Each row is a point on a landscape with many peaks, with its height.
A climber steps from a point to the highest of its 6 nearest points, and stops where none of them is higher. Distance is the straight distance between rows; heights are no part of it.
kugov height 270: [109 105 140 160 130 151 161  95 166 133 111 150  69 151]
bitof height 438: [144 194  98 109 127  98 164 119  85 133 127 169 200 192]
vobil height 366: [177 121 122 121 189 123 137  73 109 128 135 168 145 195]
Kiv height 305: [153 102 106  96 123  96  54  86 104  63 174 150 151 118]
Mep height 277: [ 93 119 164 163  94 159 160 135 169 145  71  70 113 116]
koto height 388: [113  97 132 156 126 158 175  77 139 102 138 150  46 131]
Ped height 339: [175 128 124 110 169 118 107  87 123 116 126 153 142 173]
diz height 201: [155 132 107 100 115 148  82  82  98  68 116 136 130 104]
bap height 247: [166 123 128 105 147 121  80  86 123  85 117 139 146 141]
lotat height 336: [132 133 131  87 122 127 105 132 118 119 124  85 111  87]
fabo height 328: [167 111 101 110 121  82  51 125 129  87 153 150 187 134]
bip height 362: [142 126 132  82 149 117 112 109 125 111 128 106 107 118]
tovep height 401: [107 111 151 166 101 163 152 112 169 126 101 125  86 119]
nolam height 195: [ 77 112 162 157 145 125 196 132 173 199  65 109 111 139]
Rimog height 395: [132 104 135 105 158 103 138 117 139 130 145 129  97 123]
popid height 424: [173 120 111 123 150 113  96  94 115 107 141 170 172 183]
ramul height 480: [104 113 141 162  92 179 140 121 127 115 129 104  83 102]
Leze height 337: [ 93 118 131 167  90 188 116 143  99 120 158  99 101  74]
davu height 216: [ 90 110 107 143 135 207 113 153  67 127 179 101  94  80]
kesu height 387: [123  98 133 140 143 122 159 106 150 125 151 159  70 139]
rimem height 423: [133 100 133 114 152 124 158  82 134 111 153 140  63 133]
luv height 124: [109 108 137 150 109 100 129 171 183 145 118 137 119 109]
popu height 313: [115 148 128 169 150  98 164 152 141 169 151 182 133 151]
tarap height 398: [122 104 134 116 128 103 130 129 148 129 139 117  91 111]
det height 86: [ 86 123 153 172  67 180 109 152 126 120 118  84 124  71]
sepon height 550: [ 96 119 161 175  67 163 125 150 159 136  80  67 136  90]
Tubab height 394: [115 122 130 109 119 161 139 116  91 109 150 103  73  97]
relub height 274: [123 118 141 101 106 101 108 161 151 132 124  91 116  72]
futud height 303: [147 123 135  86 161 131 125  79 113 103 126 113  86 128]
Sobo height 185: [150 177  97 112 131  86 123 171 110 151 122 136 231 156]
zivov height 226: [129 123 128 122 152  80 131 164 149 155 147 151 134 130]
lizom height 384: [176 125 118 114 155 112  92 105 126 108 124 156 176 166]
Dovu height 152: [ 95 128 153 166 140 132 164 129 182 172  83 167 114 157]
vasum height 165: [143 130 136  96 137  75  91 187 164 143 118  95 154 105]
mub height 355: [160 140 123 107 168 104 119 140 122 145 127 146 174 162]
naf height 256: [160 141 125 102 158  93  95 163 138 145 114 123 177 140]
lapov height 221: [102 138 139 171 138 107 148 156 175 164 117 175 135 136]
Tul height 6: [ 98 104 143 148  66 140 115 162 166 125 113  99 106  82]
Malab height 440: [173 139 103 120 141 115 111 125 111 128 132 170 204 184]
duzo height 351: [173 144 100 126 127  97  86 155 121 120 132 149 217 165]
milov height 377: [133 188 110 108 139  80 161 162 102 165 146 139 186 161]
zof height 499: [120 220 101  97 112  66 190 132  92 130 131 138 187 175]
Kon height 353: [124 135 124  91 121 164 103 128  87 111 131  89 103  79]
napu height 412: [ 97 121 159 172  89 183 143 120 139 125  92  88 100 112]
Tebo height 210: [103 119 117 134 121 193 139 120  71 114 175 107  69  88]
bifib height 206: [152 135 129  97 161  84 109 158 146 149 123 121 154 128]
nepe height 486: [168 133 105 124 145 122 134  90  85 121 137 183 189 205]
zaziz height 314: [ 88 125 132 173 104 202 138 126  94 116 156 116  77  89]
bipa height 432: [106 107 136 140 100 141 135 125 159 118 124 119  87 104]
miko height 410: [145 162 110 121 156  94 168 135  98 158 152 158 168 178]
Lop height 429: [ 93 126 155 159 121 139 155 138 181 172  62 117 120 133]
Bovev height 202: [139 166 116 119 142  75 135 185 116 164 138 132 185 140]
febaf height 297: [110 103 138 156  93 126 132 141 182 133 104 123 102 108]
zere height 315: [131 141 107  88 130 200 110 114  62  97 131  94 113 100]
zuzev height 357: [102 128 129 121 109 175 126 133  85 118 164  95  80  75]

For each start below, name the point where the climber stops.
fabo | nepe
popu | nepe
zuzev | ramul
davu | ramul
naf | nepe
lotat | ramul
Kon | ramul
